Each row is a point on a tangle of strands that fork and nearly touch. The rows are in no order.
Two points are linked if the straight distance between their rows is under 78.9. Some points are linked to none.
bik: 20  8  -58  11  1  16  -29  19  -38  8  -19  -3  -40  13  -17  -23  2  31  53  12  2  18
buro: 18  2  -33  8  -12  0  -4  -6  22  -15  53  -27  -28  17  12  35  17  22  30  -10  -14  -15
doka: -24  9  -24  7  -22  -18  -23  -17  37  17  28  -26  7  -41  25  -3  -3  34  0  -12  23  -21
vor: -13  13  -26  4  1  -15  -13  4  29  11  -6  3  -51  -25  -38  -28  -25  6  19  -23  21  17
pilu: -4  -15  56  -9  34  0  -21  -6  -13  12  -36  21  4  22  -10  9  9  -14  1  21  -7  -22
Neviv: -19  -9  22  -10  -7  7  -5  -5  -4  16  -48  1  -7  -4  -26  -2  -16  -19  -20  11  23  40
kagig: -20  -30  5  53  -15  -8  48  -7  39  -23  36  -16  -8  -17  27  -16  6  -31  -9  -8  -28  -11
seto: 7  16  -69  0  13  37  -31  -17  -38  -57  11  -25  -39  30  6  -1  -9  74  24  7  -6  -2
Futot: 43  10  0  3  5  -19  -14  21  -23  37  -33  43  -13  45  -26  -9  7  39  13  18  -11  5
mit: 24  30  -26  -33  -14  -19  -8  31  -16  29  -31  33  9  3  -47  -4  -6  0  8  -19  15  50
nebu: 32  22  45  -32  3  43  -18  -12  -8  -8  4  4  57  -6  31  42  30  10  -5  -10  -5  -34
dif: 14  3  18  6  26  -12  30  0  -5  -5  21  17  23  31  -19  -13  -1  -58  -1  13  -55  -4
lepo: -29  10  -15  24  1  -11  -15  -1  10  -15  -27  -13  -6  -4  13  -26  1  6  13  29  10  -15
vumor: 4  21  -44  5  26  -25  -20  22  -18  10  -27  18  9  20  -37  -22  -12  -9  35  20  5  17
moz: 0  11  -7  -19  0  -14  4  6  -12  18  -11  12  -46  20  -25  -18  -4  -15  -2  3  -12  27
Rosuv: -12  -15  -4  27  -8  -16  29  3  45  -3  35  -11  -24  -14  -5  4  -9  -4  -19  -20  -9  -20
bibir: -27  -12  -26  38  2  -31  17  6  16  -34  24  1  -25  12  1  -43  -25  -42  -18  8  5  18
ter: -26  25  5  7  3  28  -31  -17  5  -9  16  -19  -3  -13  12  12  16  27  -13  9  -3  -25
Duk: -43  -32  31  36  27  -3  15  5  6  11  -9  4  -3  -8  10  8  -11  -27  -14  7  -1  -14
Noro: -41  -13  13  25  -9  2  -15  1  18  25  -2  -15  -24  -29  20  17  -14  16  -5  1  38  3
tar: 15  5  41  -9  -2  -4  19  -10  26  38  9  14  -4  -30  14  2  -6  10  -31  -38  -5  -19
bukib: 22  28  15  -38  19  -11  -43  28  -5  13  -39  28  24  -14  -4  4  -20  -12  2  -26  37  -16
vikil: -12  -9  -11  6  -10  -18  39  11  16  -6  -20  3  16  -5  -25  2  -17  -17  -28  10  14  15
rofu: 0  -7  -41  -12  4  -5  0  34  -28  21  -41  -4  -23  -11  -51  -25  -26  -14  14  1  26  35
vagar: 36  19  14  -26  -16  16  -19  36  -7  22  -10  10  15  -28  36  45  -16  32  -20  -49  29  4
sutu: -13  9  -1  -11  -22  -21  3  -9  43  11  5  -7  29  -34  7  -7  -3  -1  -14  0  19  -29
Tilab: 21  8  -9  15  -14  1  7  -9  -20  -14  -20  29  -26  51  5  -41  27  7  17  29  -36  5
guk: 14  -21  1  -38  -5  -33  16  26  -9  30  -29  20  12  -10  -29  11  -34  -8  -18  -28  38  27
dek: -31  -10  61  21  9  46  -24  -23  -11  17  30  -23  53  -45  44  28  23  4  4  15  -15  -38
Gine: -22  -34  -50  30  -19  3  15  28  -17  -35  23  -24  -58  -9  -2  -48  -40  -28  11  -8  23  61
kosip: -18  6  28  25  26  14  40  10  1  -16  6  23  27  17  -10  -37  8  -58  -24  18  -43  11
zat: 45  29  -45  -44  -8  9  -30  -16  -7  6  -3  2  -31  21  -5  7  0  67  34  -32  6  -18
Meru: 10  11  28  10  1  36  -26  -7  10  18  -9  13  52  -34  39  37  -1  61  -8  -28  17  -41
vepos: 16  0  -34  3  5  -35  -11  2  -52  38  -1  34  -5  41  -22  -11  29  -14  22  31  -13  57
Geno: 33  38  -9  -32  -10  -26  0  -9  7  12  4  16  -6  -3  -19  13  1  4  23  -20  -5  -16
dem: 29  29  44  3  -7  44  24  -3  28  15  2  3  33  -29  14  16  5  20  -11  -28  -40  -26
pazu: -5  19  -12  38  -31  -10  13  -7  17  -55  24  -4  -9  18  0  -27  5  -17  11  -6  -44  18
nek: 28  -15  -67  -16  13  -17  2  33  -43  18  21  0  -40  -7  -44  -40  -23  -22  5  1  8  60
nimot: 9  6  -18  21  -29  -33  8  -13  32  -17  40  -9  -50  -2  -26  -28  -3  -9  6  -23  -6  36
Fureb: 27  1  -56  26  0  -39  -9  34  -22  -20  45  -11  -47  18  -10  -74  1  -13  7  7  -10  36
Rudu: 5  3  60  -34  -8  24  -13  -32  -7  15  -3  -18  43  -21  31  34  28  -16  2  -1  -7  -19
napug: 22  0  17  -9  -1  8  -37  23  -28  6  -36  0  29  1  15  58  -3  41  24  -12  21  -13
padof: -9  -12  17  27  2  22  16  13  9  -1  3  -10  -35  6  5  29  10  9  -1  2  -30  -8
Vev: -11  -1  -8  26  -30  -13  34  -8  27  -9  25  -20  -27  -22  -30  9  -13  -15  6  -38  -3  26
Vupa: -5  -23  -36  25  -30  7  -14  -11  6  -22  28  -38  -44  2  42  1  1  47  27  1  8  -5
lupu: -14  -21  -36  35  -40  1  -7  5  -7  -42  39  -37  -57  -19  17  -52  -12  7  12  -4  20  51
bozum: -2  11  -3  -31  2  -25  18  7  24  25  -21  4  24  -29  -9  -30  -18  0  -30  -15  36  -14
ror: 4  -3  10  -15  2  18  -16  -17  0  5  1  -22  9  1  48  53  21  35  21  4  8  -48
kos: -34  -15  -4  29  0  -9  29  7  10  -34  26  -7  8  9  -6  13  -4  -56  -12  16  -22  21
Kas: -27  10  5  6  3  -16  -4  -11  35  28  45  -7  -9  -68  7  9  -21  13  -28  -51  26  -26
datad: -9  -11  22  -14  56  -31  17  4  -21  -7  -8  34  16  40  -26  -22  -5  -61  -41  27  -2  13
susab: -11  4  -21  39  -14  6  -5  -3  3  -72  45  -19  -32  5  55  -31  11  25  -5  18  -19  -12
pase: -23  -7  15  -4  8  -16  51  -21  44  7  3  14  3  -24  -25  -14  -28  -24  -58  -29  0  -16
gagu: 12  -14  47  17  39  17  14  2  5  14  -8  6  40  -1  -11  12  -3  -41  -4  10  -25  -22
Busuv: 39  15  -61  27  -8  -13  7  4  20  -43  49  -30  -36  17  2  -34  9  28  20  4  -26  -11
kugaf: 58  23  -20  -20  2  10  -18  15  -8  15  -38  27  13  32  -2  27  14  48  30  -23  2  -19
Kazus: 10  10  -57  12  3  33  -30  6  -15  -52  17  -29  -36  6  15  20  -4  36  19  -2  4  -6
Riveg: 7  22  21  -34  18  -14  26  20  2  15  -14  20  33  -1  -35  20  -9  -34  -43  -11  8  5
zon: -53  -43  -6  60  -12  -21  34  -6  28  -25  47  -11  12  -14  41  -30  -24  -31  -21  -8  4  -4
tanat: -40  -5  37  10  -1  8  10  -25  19  35  31  2  69  -61  29  17  15  -18  -20  -13  4  -36
duvo: -24  -24  37  12  -24  51  18  -44  5  -10  26  -34  39  -18  37  2  45  -17  13  6  -48  -9
tuv: -8  17  31  3  -2  30  15  -5  8  2  27  -22  48  -36  24  0  16  -23  -33  17  -26  -26
nemi: 42  10  -50  16  -18  -30  28  32  -4  12  1  20  -12  17  -32  4  6  0  16  -1  -11  19
bodu: 21  -3  -68  -5  5  -21  -9  26  -2  9  12  -35  -35  -27  -31  5  -21  -5  28  -5  22  5
ved: 38  -2  -19  5  5  -7  10  11  -20  14  -1  32  -27  42  -3  -11  16  43  24  22  -33  1
Kam: 26  -14  -65  -24  -11  28  -21  28  -39  2  2  -48  -27  -24  -8  16  -3  39  41  -6  26  9
guse: 4  18  12  -15  -14  17  -24  33  5  26  -26  -3  -1  -50  4  24  -14  31  -20  -20  45  4
duvi: -25  -8  28  42  -1  29  7  -13  9  6  40  -20  47  -49  38  26  7  -3  -20  31  -18  -20
Tevan: 10  -23  -63  -3  -22  19  -19  -6  -1  -9  18  -56  -42  -21  15  19  -6  55  35  -22  28  2
Rep: -44  -28  59  5  7  25  13  -44  0  22  23  -11  66  -44  16  -6  4  -34  -37  6  -9  -20
virez: -1  11  11  26  21  29  -21  -6  -6  -31  -10  2  1  33  11  -13  20  17  6  49  -26  -27
bom: -30  22  -5  1  -12  -3  -7  -6  51  7  25  -18  -18  -50  -20  -2  -18  3  -11  -39  24  15
ratis: -44  -28  41  18  -3  -1  11  -17  -13  -16  -21  0  1  35  4  -11  14  -45  26  30  -16  11
sipum: -35  -13  43  18  16  25  36  -28  11  -34  18  10  33  -13  10  -52  6  -49  -37  8  -39  12
Fadu: -36  -14  6  -15  8  -20  44  -36  35  -3  30  7  -26  9  -29  -23  -30  -38  -43  -16  -8  0
zoda: 32  11  27  7  29  12  15  4  15  19  -20  14  14  8  -4  -3  6  -7  -2  8  -39  -26
vuz: 6  32  -40  13  4  18  -8  -6  14  -33  -3  -11  15  10  -6  29  23  19  38  8  -20  -37
vipe: -30  -19  2  -39  49  -12  43  -29  12  11  14  23  -15  13  -26  -17  -41  -35  -54  -11  9  7
Gona: -57  -34  37  28  -18  20  19  -37  19  6  34  -22  34  -22  65  -12  25  -20  7  12  -31  -16
nef: 15  21  -33  -47  6  40  -41  -12  -25  -13  -26  -2  0  14  11  51  -11  73  26  -42  21  -9
vofo: 59  24  -45  -39  9  6  -35  21  -21  22  -22  5  -16  -6  -10  -12  -11  48  19  -10  9  -10
fuzu: -51  -59  19  28  24  -21  35  1  37  13  -9  10  -4  10  -7  2  -33  -29  -37  -4  20  -4
famag: -53  -17  -1  46  -27  3  10  -1  21  12  33  -19  -11  -40  17  8  -5  2  -19  -3  20  14
Gak: 31  -17  -55  7  3  -13  -13  44  -59  35  3  8  -28  21  -33  -40  -1  -10  20  25  11  60
sas: -18  18  13  22  -23  20  -4  -26  45  1  45  -2  8  -35  7  13  17  41  2  -32  -12  -23
ros: 7  10  29  -5  -10  10  -12  -8  9  3  -14  9  -36  5  -1  36  3  6  -3  -22  -17  4
Pafe: -25  -19  17  23  -13  6  38  10  -7  -26  9  15  -48  29  -12  -12  -15  -25  -45  8  -5  51
pituk: -4  -21  52  23  -17  40  3  -18  0  33  2  -13  74  -33  30  23  18  24  2  7  1  -31
Buze: 34  6  -24  2  -14  2  1  28  -32  6  -28  -6  -16  25  -12  3  19  18  9  24  -3  40
bogi: -39  -1  24  -6  -6  -6  -3  -3  12  38  -8  10  17  -42  2  29  -28  -7  -28  -32  37  -4
Vunen: -7  -7  -60  13  -17  9  -10  39  -39  -25  3  -33  -29  0  -6  -48  -6  -9  38  13  5  57
Zege: 14  1  54  -10  -6  17  -24  10  8  21  -10  18  58  -21  52  54  4  22  9  -40  25  -27
Mip: -58  6  22  40  -18  10  9  -16  15  -19  11  -4  21  -20  24  -7  10  -27  -21  17  -6  13
zipim: -2  18  -9  13  13  29  -15  11  13  -19  16  -19  23  -12  3  61  8  33  28  -7  -18  -39
subi: -48  -27  24  47  -6  25  -3  -28  7  -24  54  -23  2  -22  59  -2  15  -9  -5  13  -11  -18
gogas: 41  2  -55  -4  7  -18  5  16  -5  4  9  -18  -32  8  9  -5  -5  41  28  2  -1  -28
kitep: 9  -10  -31  2  -32  -20  15  7  -4  -28  15  -25  -26  29  25  -6  17  -13  27  22  -7  17
fima: 12  -12  5  -1  -20  -11  28  0  1  -1  -8  -11  -30  22  30  -12  21  -7  -6  27  -13  -3
Danen: 39  25  16  -46  37  -29  3  9  -12  21  -23  44  36  10  -34  8  -14  -24  -18  -18  12  9
dodas: -4  12  -32  -2  19  -46  3  12  -16  5  -5  17  -6  21  -22  -15  7  -50  25  25  9  28
tinub: 24  15  -59  -16  -1  27  -17  -31  13  -20  16  -20  -30  16  3  15  1  71  26  -24  -5  -26
gofu: 28  -1  -54  32  16  -8  -5  2  -8  -30  33  -7  -34  40  10  -10  8  32  33  10  -10  -26
Zuzuv: -4  -20  18  -22  -7  7  5  -19  6  -3  -4  -4  9  16  28  41  36  1  40  20  -18  -32
teve: 42  12  17  -41  -31  7  -9  -6  -23  15  -25  13  0  19  -4  21  22  29  8  8  5  3
zof: 25  -18  -43  -8  -12  -14  14  25  7  10  11  -19  -45  -7  8  -32  -9  7  -8  4  -4  -8
fode: -21  -11  45  7  -13  14  -10  -25  9  8  -12  -19  38  -14  23  22  20  -4  -2  19  13  -27
dozo: -23  -23  -12  8  -20  -8  12  19  -24  -23  -17  -2  -31  10  -22  -21  -22  -22  -28  2  14  60
futom: -1  -7  -50  15  -25  2  -1  -19  5  -56  28  -31  -45  30  43  -34  13  49  16  5  -11  -1
firul: -12  -6  -13  0  18  -4  -27  17  -25  14  -62  -13  -22  -9  -33  -21  -19  15  14  12  34  23
kesu: 42  7  13  -42  7  31  -47  4  -23  -1  -37  15  12  17  25  43  -6  57  17  -34  34  -16
nomos: 11  -25  53  -41  32  -27  -12  12  -12  19  -45  27  42  7  -22  33  -20  -35  -18  -26  39  -15
numi: 27  6  63  -54  18  -25  -27  0  -25  12  -39  21  27  9  -5  35  7  -38  5  -22  43  4
bovo: 3  3  2  -16  -10  -12  2  -23  -8  -1  -16  8  -4  43  -2  33  25  -18  28  10  -14  2
Zosi: 13  -8  60  -6  7  14  -13  10  17  40  -13  1  56  -29  30  27  0  8  7  -31  -3  -58
ran: -30  -19  -14  -16  47  -25  14  11  -17  -11  -12  15  -11  28  -29  -17  -20  -37  -29  27  12  26
Segom: -67  -24  8  37  -9  -6  23  -11  25  -66  21  19  -8  15  37  -51  -12  -51  -22  0  -16  34
tapoz: -12  -5  -21  34  -19  -17  6  19  -21  -65  4  21  -10  31  40  -31  3  -17  20  35  -32  27
gesib: -61  -34  13  50  10  -4  45  -21  39  0  30  -13  33  -30  25  -28  -9  -34  -39  16  2  -10
vuva: 12  18  -41  24  -28  -32  19  13  -12  -12  25  23  0  40  -2  -15  27  -32  27  25  -31  33
Kavoz: 15  -4  10  -1  19  -19  -22  23  -29  6  -56  14  2  15  -37  -27  1  -24  -11  44  17  29
Rugaf: -11  -5  32  28  3  38  -14  -18  0  -17  -9  -15  -4  15  27  -17  6  -5  18  12  -37  -21
basuk: 23  51  -38  -24  -15  -12  -16  0  -19  28  -18  20  -7  15  -41  -13  5  16  41  -7  4  38
pasi: -9  -13  10  -53  9  -30  15  3  12  21  -13  10  31  -27  2  1  -20  -21  -59  -8  49  7
dadin: -2  -26  47  -18  8  -4  43  1  25  38  -21  37  14  -5  -7  14  -19  -30  -31  -32  -3  -7
zupe: -19  18  -22  6  -3  -16  0  -18  8  -25  9  9  -37  28  19  -62  24  -32  22  20  -12  13
Mifis: 20  -10  5  -20  30  -49  7  -3  -30  50  -17  55  -9  42  -47  -13  9  -15  -13  10  6  54
Bosop: 16  14  -12  -28  -17  34  -3  -20  7  -8  0  -12  23  5  18  40  -3  81  12  -36  -1  -34
lodaf: -1  16  -22  7  -23  5  -15  -3  23  -12  32  -39  -38  -27  7  -31  -1  10  -18  6  12  7
pupu: 0  -12  37  -39  12  -19  16  -15  -14  1  -32  25  17  19  -38  -8  -16  -32  -79  15  24  13
sezan: 29  1  31  -2  4  -13  27  27  -20  12  -14  31  13  21  -45  29  -6  -22  -28  8  -3  21
sefur: -24  -22  40  13  -12  16  21  -29  3  -21  22  -8  26  5  19  13  30  -54  18  10  -39  1
ged: -54  -23  1  -3  4  -8  49  -9  3  -30  12  13  4  18  -10  -14  -11  -58  -40  13  -3  42
fifo: 14  1  47  -16  -3  -10  10  -2  -18  5  -30  22  20  27  -36  -8  11  -34  -39  18  1  33
Vul: -18  -16  14  -21  11  -22  -5  -5  -28  11  -55  16  -18  29  -53  -22  -12  -16  -27  26  23  53
dori: 33  21  -12  12  -1  -25  5  5  -22  3  29  29  11  59  1  -4  37  -9  29  34  -43  8
risud: 33  35  16  -19  -12  14  1  -6  20  11  15  10  14  -31  15  22  10  17  -14  -20  -13  -33
Guf: 4  -4  -40  0  -27  23  -18  23  -38  -27  7  -31  -57  -2  -9  -16  5  17  16  14  6  37
mamu: -22  1  -8  -29  -37  -13  4  -5  11  12  3  -30  -15  -25  12  13  7  -20  4  4  26  15
Diso: -34  -14  42  10  -10  22  -5  -33  10  -6  -25  4  -10  8  11  -10  28  -14  14  17  -18  -1
dov: -53  -13  31  35  13  4  5  -30  36  27  34  -8  25  -45  21  -6  1  -9  -6  -4  0  -45
Vifi: 17  15  5  10  42  -23  18  19  -22  14  6  41  13  39  -38  -15  -1  -44  -30  29  -24  2
moto: 10  3  24  12  3  0  1  -5  -25  19  -18  37  -16  47  -15  -13  20  -17  2  29  -40  26
Dema: 23  14  -17  -6  15  28  4  -34  5  -19  17  2  -29  41  5  27  5  50  25  -22  -37  -34
filuv: 5  -7  -58  34  -14  -17  17  33  -8  -35  36  -9  -52  5  -10  -31  -16  -22  17  -6  -5  43
gev: -3  -7  3  29  23  -16  3  17  14  -23  23  1  -36  10  28  -18  2  -11  7  21  -17  -34
fot: -77  -11  24  22  28  -7  -4  -23  15  25  29  -14  23  -47  6  9  -20  -36  -35  -1  14  -18
Sekub: -1  -21  3  -2  4  -17  24  5  23  29  23  -9  -37  -17  -10  27  -27  -3  -23  -24  16  0
sol: -6  -6  -31  41  -1  9  -8  23  -29  -69  15  0  -25  34  19  2  6  3  34  17  -22  24
Lag: 15  5  -37  7  16  -14  -34  19  -15  24  -44  0  -26  14  -32  -7  -10  21  46  21  17  0
tela: 23  -18  -7  -22  2  -26  -11  29  -21  31  -44  -4  -8  -7  -16  33  -23  -9  7  4  33  16
Fefa: -24  -6  31  1  0  0  -14  2  22  24  -5  -1  6  -25  14  38  -4  13  15  -31  19  -19
gik: -3  -11  28  -3  3  62  0  -35  -5  -20  20  -39  61  -14  40  11  35  -11  29  21  -49  -39
fakan: 10  -12  -64  25  -33  -18  11  15  12  -14  5  -46  -24  -16  -21  -21  -10  4  23  4  20  20
lum: 26  -1  42  -26  -25  1  -9  23  5  24  -39  22  44  -14  24  43  -6  27  -16  -54  32  -8
sov: 19  5  37  -18  15  -12  18  -1  6  12  -13  13  51  -13  -14  30  3  -41  -17  0  -2  -27
Rer: 27  34  -32  -39  -32  -9  -12  4  15  12  -1  2  -25  -8  -19  -11  1  16  19  -21  16  17
bube: -4  10  12  2  13  -2  1  13  4  7  21  -29  13  -37  29  5  2  -11  -53  25  3  -18
romo: -20  -27  -54  31  -24  -21  15  16  8  -22  30  -44  -24  -34  15  -24  -11  -6  -9  6  24  39
demir: 18  3  -30  9  12  25  -7  -17  14  -28  43  -25  -20  18  21  28  17  37  26  -5  -32  -64
belig: 15  15  67  -12  24  30  -35  -5  -12  -5  -27  -1  14  8  14  12  22  0  11  10  -17  -33
Verig: 13  27  -37  24  -15  1  4  -19  18  -42  35  -5  -11  17  7  -19  20  20  22  2  -50  -14
posib: 29  -5  -10  -13  12  -31  -13  9  -59  33  -16  29  -22  35  -38  3  5  -18  7  28  23  57
Sabo: 17  5  60  2  -23  27  -4  -14  1  16  -51  4  18  11  12  29  24  25  -3  3  5  -3
kibi: 12  12  -53  20  12  18  -12  2  -18  -53  8  -8  0  35  14  25  14  41  29  19  -20  -26
nozi: -66  -38  35  1  17  -2  34  -8  6  1  -28  14  7  10  -24  -5  -30  -25  -48  7  18  24
zorov: 7  -12  48  -52  8  -27  -4  7  6  26  -13  25  52  -15  5  25  -13  -30  -46  -31  39  -7
zavov: 17  -8  20  17  25  21  6  -2  18  3  -13  11  14  15  5  11  19  -5  46  3  -50  -46
fosuv: -32  -26  41  -7  15  5  39  -30  8  -7  -7  12  15  21  -25  -13  -10  -41  -42  7  -13  14
tum: -57  -14  39  -1  1  -8  13  -26  20  25  -4  2  36  -33  1  13  -6  -17  -32  1  29  0
nuzu: -24  -6  -18  -15  13  -30  34  4  14  9  -26  26  4  7  -57  -11  -37  -20  -34  -16  16  14
Vipit: -28  -11  -10  9  -1  -13  27  5  7  -10  -2  -12  -17  -5  -5  -31  -17  -22  -40  16  -6  5
Totad: -27  10  3  13  0  -22  9  -6  6  -26  -4  8  6  26  -9  -10  11  -54  16  22  0  23
Zal: 33  45  -25  -25  4  4  -18  25  5  0  11  0  18  -1  -14  33  3  11  17  -25  -5  -16
mubi: 5  21  -7  24  0  -3  7  15  11  15  -27  5  4  1  -9  22  0  18  14  -10  -3  -17
dar: 30  -31  73  -26  26  -7  -20  -13  -10  8  -28  12  42  25  -12  16  8  -27  5  11  3  -33
mirok: 9  15  22  -17  1  33  -16  -22  -19  -24  -3  -13  55  -8  11  29  33  17  2  27  -10  -43
Pado: -15  -2  -21  2  -26  8  -12  12  -8  -25  13  -20  -46  -10  17  -37  2  1  -15  15  5  41
Nipil: 13  -24  21  -57  31  -32  12  -1  -19  22  -42  32  20  13  -58  -8  -35  -14  -57  -3  34  31
somar: -39  -18  8  27  -27  6  0  4  -1  -16  -33  -14  -19  8  -3  -5  -6  -10  -8  13  7  39
bezor: -32  35  -12  -11  -21  2  -13  -2  9  5  -3  -9  -21  -29  -46  -7  -15  -4  -2  -15  11  28
telin: -12  1  34  -9  0  10  -29  3  -17  14  -44  -9  -31  4  -13  25  -7  6  -2  -5  12  20
sepi: 2  28  -41  1  -6  -9  -23  9  18  -27  2  -10  -15  -9  -16  -22  -1  10  26  12  -1  -11
dukaz: 31  -1  31  0  35  -22  -26  5  -47  11  -40  17  9  37  -21  -20  25  -7  -4  49  -2  11
dipa: -25  -20  3  57  -17  -13  29  -6  -1  -67  21  27  -3  20  51  -59  -21  -40  11  -9  -27  28
Fedo: -48  -42  31  30  -4  8  18  -8  18  -43  11  5  -7  -2  55  -37  -6  -49  -26  15  -10  1
pel: 19  22  11  -15  -5  -16  7  -8  2  11  -11  8  39  14  3  37  13  -28  16  9  -13  -17
Zabit: -24  -5  62  -23  32  3  18  -13  15  28  2  23  37  -22  -8  -9  -18  -29  -47  -30  -3  -14
Siper: 35  29  -22  13  9  -31  4  -2  -38  32  5  51  27  51  -37  -6  44  -6  20  33  -34  30
dit: 4  -14  14  15  22  -31  26  2  -17  36  -16  49  -14  45  -41  -15  4  -13  8  5  -20  29
Bizup: 43  -5  51  -32  -23  -15  -6  0  -8  19  -52  18  33  17  2  17  17  16  8  2  3  -3
Pagi: 47  18  -52  -59  11  20  -31  10  -19  1  -20  -4  14  6  14  6  -8  49  34  6  34  -27
reg: -6  -6  -41  4  -11  -8  -20  3  -4  14  -2  -8  -69  4  -26  -30  -18  3  38  -18  9  42
solir: -35  -13  -8  46  -9  -7  -7  -12  30  -49  36  -17  -49  -1  36  -26  -2  0  10  -6  -11  3
muk: 22  46  -45  -5  -13  -6  -8  -6  -2  -23  17  7  -20  21  -17  -31  21  28  14  20  -27  9
lik: 40  -6  -52  23  1  0  -16  39  -47  22  -23  8  -28  25  -18  -26  10  35  19  38  -12  47
vog: -40  -29  -14  -31  26  -28  9  -5  16  27  -30  0  -6  2  -28  -25  -40  -15  -50  -4  39  21
vubav: 40  25  17  -15  16  -4  -18  -2  -9  10  -20  27  18  31  -8  20  20  21  46  2  -12  -32
sogen: 9  31  37  -27  11  -4  -27  11  5  9  -10  20  22  -39  13  30  -12  -18  -1  -53  36  -15
rilek: -37  5  3  26  -27  -10  7  -34  53  22  54  -27  5  -45  9  9  -2  25  -9  -27  13  -27
vun: -1  38  -19  -18  -23  19  -13  -5  9  -11  26  -17  -22  -28  11  8  10  32  -7  -8  9  -12
Gib: 1  -3  -60  -27  7  -17  11  28  -5  12  24  -20  -33  -21  -52  -46  -33  -18  -4  -22  25  45
Betir: -3  -15  -8  47  -16  -4  17  9  5  -66  32  11  3  21  41  -33  11  -24  27  -1  -33  2
suf: -13  -9  -21  17  -2  5  -23  20  9  3  -18  -19  -29  -26  2  3  -8  30  8  12  30  -8
nura: 23  -12  28  -32  -23  -26  -1  6  3  25  -53  19  40  9  -16  22  -6  -5  -7  -11  28  27
rino: 13  -7  -62  31  -8  6  -24  30  -6  -39  20  -39  -69  -12  -8  -52  -27  31  35  -9  -3  23
Nuv: 18  -18  -56  38  -12  8  -15  14  -14  -59  21  -17  -61  22  24  -44  -10  46  26  1  -17  26
zeker: -28  7  -6  8  13  40  -36  -23  -14  -28  1  -13  -3  11  38  5  24  39  -1  41  -11  -34
Veme: 27  14  23  -33  25  37  -24  -17  -3  -2  -6  -7  36  -2  44  54  14  32  28  -16  -11  -59
Nulu: 16  32  25  -21  11  40  -43  -21  -24  -30  -21  -4  15  23  9  21  26  34  4  17  -10  -27
siz: 43  41  -12  -5  8  5  -20  21  -12  10  -28  24  -14  18  -21  -12  3  48  11  -11  -8  -5
miru: -54  -28  47  15  28  29  51  -35  38  -9  8  5  59  -23  -4  -34  -14  -41  -48  -1  -18  -10
gis: 13  -4  37  -5  13  47  -5  -30  11  2  5  -6  48  -4  23  15  30  2  45  -4  -44  -50
dipot: -26  2  -15  16  -26  11  -21  -25  12  13  20  -31  18  -29  41  24  6  74  5  -13  29  -43
rodeg: 31  15  11  -20  8  -6  -31  37  -33  9  -38  0  17  -7  -10  27  -15  18  4  5  31  -3
Pil: 47  10  -45  -26  0  15  -12  8  -8  1  7  -19  -9  -1  33  14  -2  52  2  -3  17  -39
vubu: 18  2  -59  -29  -19  -3  -23  13  -16  -1  6  -27  -18  -4  -6  31  -1  9  36  7  18  -2
zis: -39  9  7  19  -12  35  -23  -36  -3  14  57  -16  39  -40  42  42  12  68  -2  3  16  -39
pozur: 10  -13  -32  4  -3  -23  2  33  5  9  30  -28  -31  -25  -12  32  -15  -20  -2  -5  18  6
legif: 2  9  -24  -7  -2  25  -41  23  -8  22  4  -30  -12  -48  17  16  -12  42  -8  -4  37  -15
Gel: 36  26  -3  -40  -26  29  -8  -12  -21  2  -13  -2  16  13  19  29  17  66  -11  -10  8  -14
belap: -33  3  1  47  16  -5  0  17  10  -39  26  6  -43  -7  15  -33  -11  -22  -11  4  -17  0
baf: 18  -36  82  -46  31  2  13  -20  -13  17  -20  17  53  15  -26  2  7  -48  -26  10  4  -4
suba: -11  7  -5  3  -16  41  0  -41  22  -10  24  -16  39  -10  22  34  17  70  10  -28  -24  -51
tole: -6  -20  -21  -7  32  -19  14  20  -26  17  -38  14  -19  14  -50  -34  -36  -20  -23  14  23  50
pevu: -16  0  36  -13  16  -13  39  -25  49  29  21  12  27  -29  -11  -21  -10  -28  -21  -22  -24  -25
tefa: -6  4  19  -15  37  -25  -13  4  -6  30  -32  24  -18  20  -20  -13  1  -26  -5  19  5  -21
vozik: -5  20  19  -8  -21  12  16  -16  3  -22  34  -13  17  4  10  15  38  -26  9  3  -36  -1
vinev: -19  -10  78  -26  27  34  26  -31  7  28  8  8  68  -35  1  0  0  -53  -50  -16  -11  -23
nasak: 4  -15  67  -14  -18  9  18  -19  17  25  -42  27  18  5  -30  16  -3  -5  -23  -30  2  16
nevi: 17  20  43  -46  5  -3  -7  9  30  40  2  20  1  -29  0  26  -16  -14  -10  -58  9  -25
vafo: 43  36  -29  -45  3  0  -30  14  -6  -5  -17  -4  45  -7  4  34  11  32  23  -3  28  -15
fama: 35  11  -34  -18  -18  15  -14  39  -46  15  -41  -14  -4  -4  -27  1  -3  30  26  8  31  32
vorun: 30  5  13  -36  -35  -9  20  7  -4  16  -15  -14  -13  5  17  17  -1  13  -18  8  -9  -2
dipuv: 15  22  -14  -20  25  -32  -25  24  1  22  -33  33  -4  -5  -32  -12  -11  -15  15  -3  23  -7
Rimaf: 1  7  13  18  -12  40  -9  -28  25  16  36  -15  44  -40  28  12  19  37  3  -18  -19  -48
medef: 29  5  -58  26  5  -34  26  32  -12  -1  33  18  -28  20  -38  -15  -14  -23  16  6  -4  41

A fork is a point with three links, a tip a point with one. Leave the first point through the second and follow the links. Name the first fork or tip that comes.
Zabit / vinev | Noro
vuva / dori | siz
Pado / lodaf | Totad
Futot / ved | vuva

A fork is a point with three links. Follow the links from the first point to the second and name the forks in between, in order.
miru / ros | tole, Vul, Neviv
gagu / Rimaf | sov, nebu, pilu, dipuv, bukib, rodeg, Bizup, teve
sepi / posib | Verig, gofu, gogas, Pagi, vofo, siz
vikil / Kam | belap, futom
ran / ror | tole, Lag, vumor, dipuv, pilu, nebu
bube / ratis | nebu, pilu, dipuv, vumor, Totad
nevi / dipot | bukib, rodeg, Bizup, teve, rilek, doka
dukaz / dipot | Vul, tole, Lag, vumor, dipuv, bukib, rodeg, Bizup, teve, rilek, doka
sas / somar | teve, Bizup, rodeg, bukib, dipuv, vumor, Lag, tole, Vul, Neviv
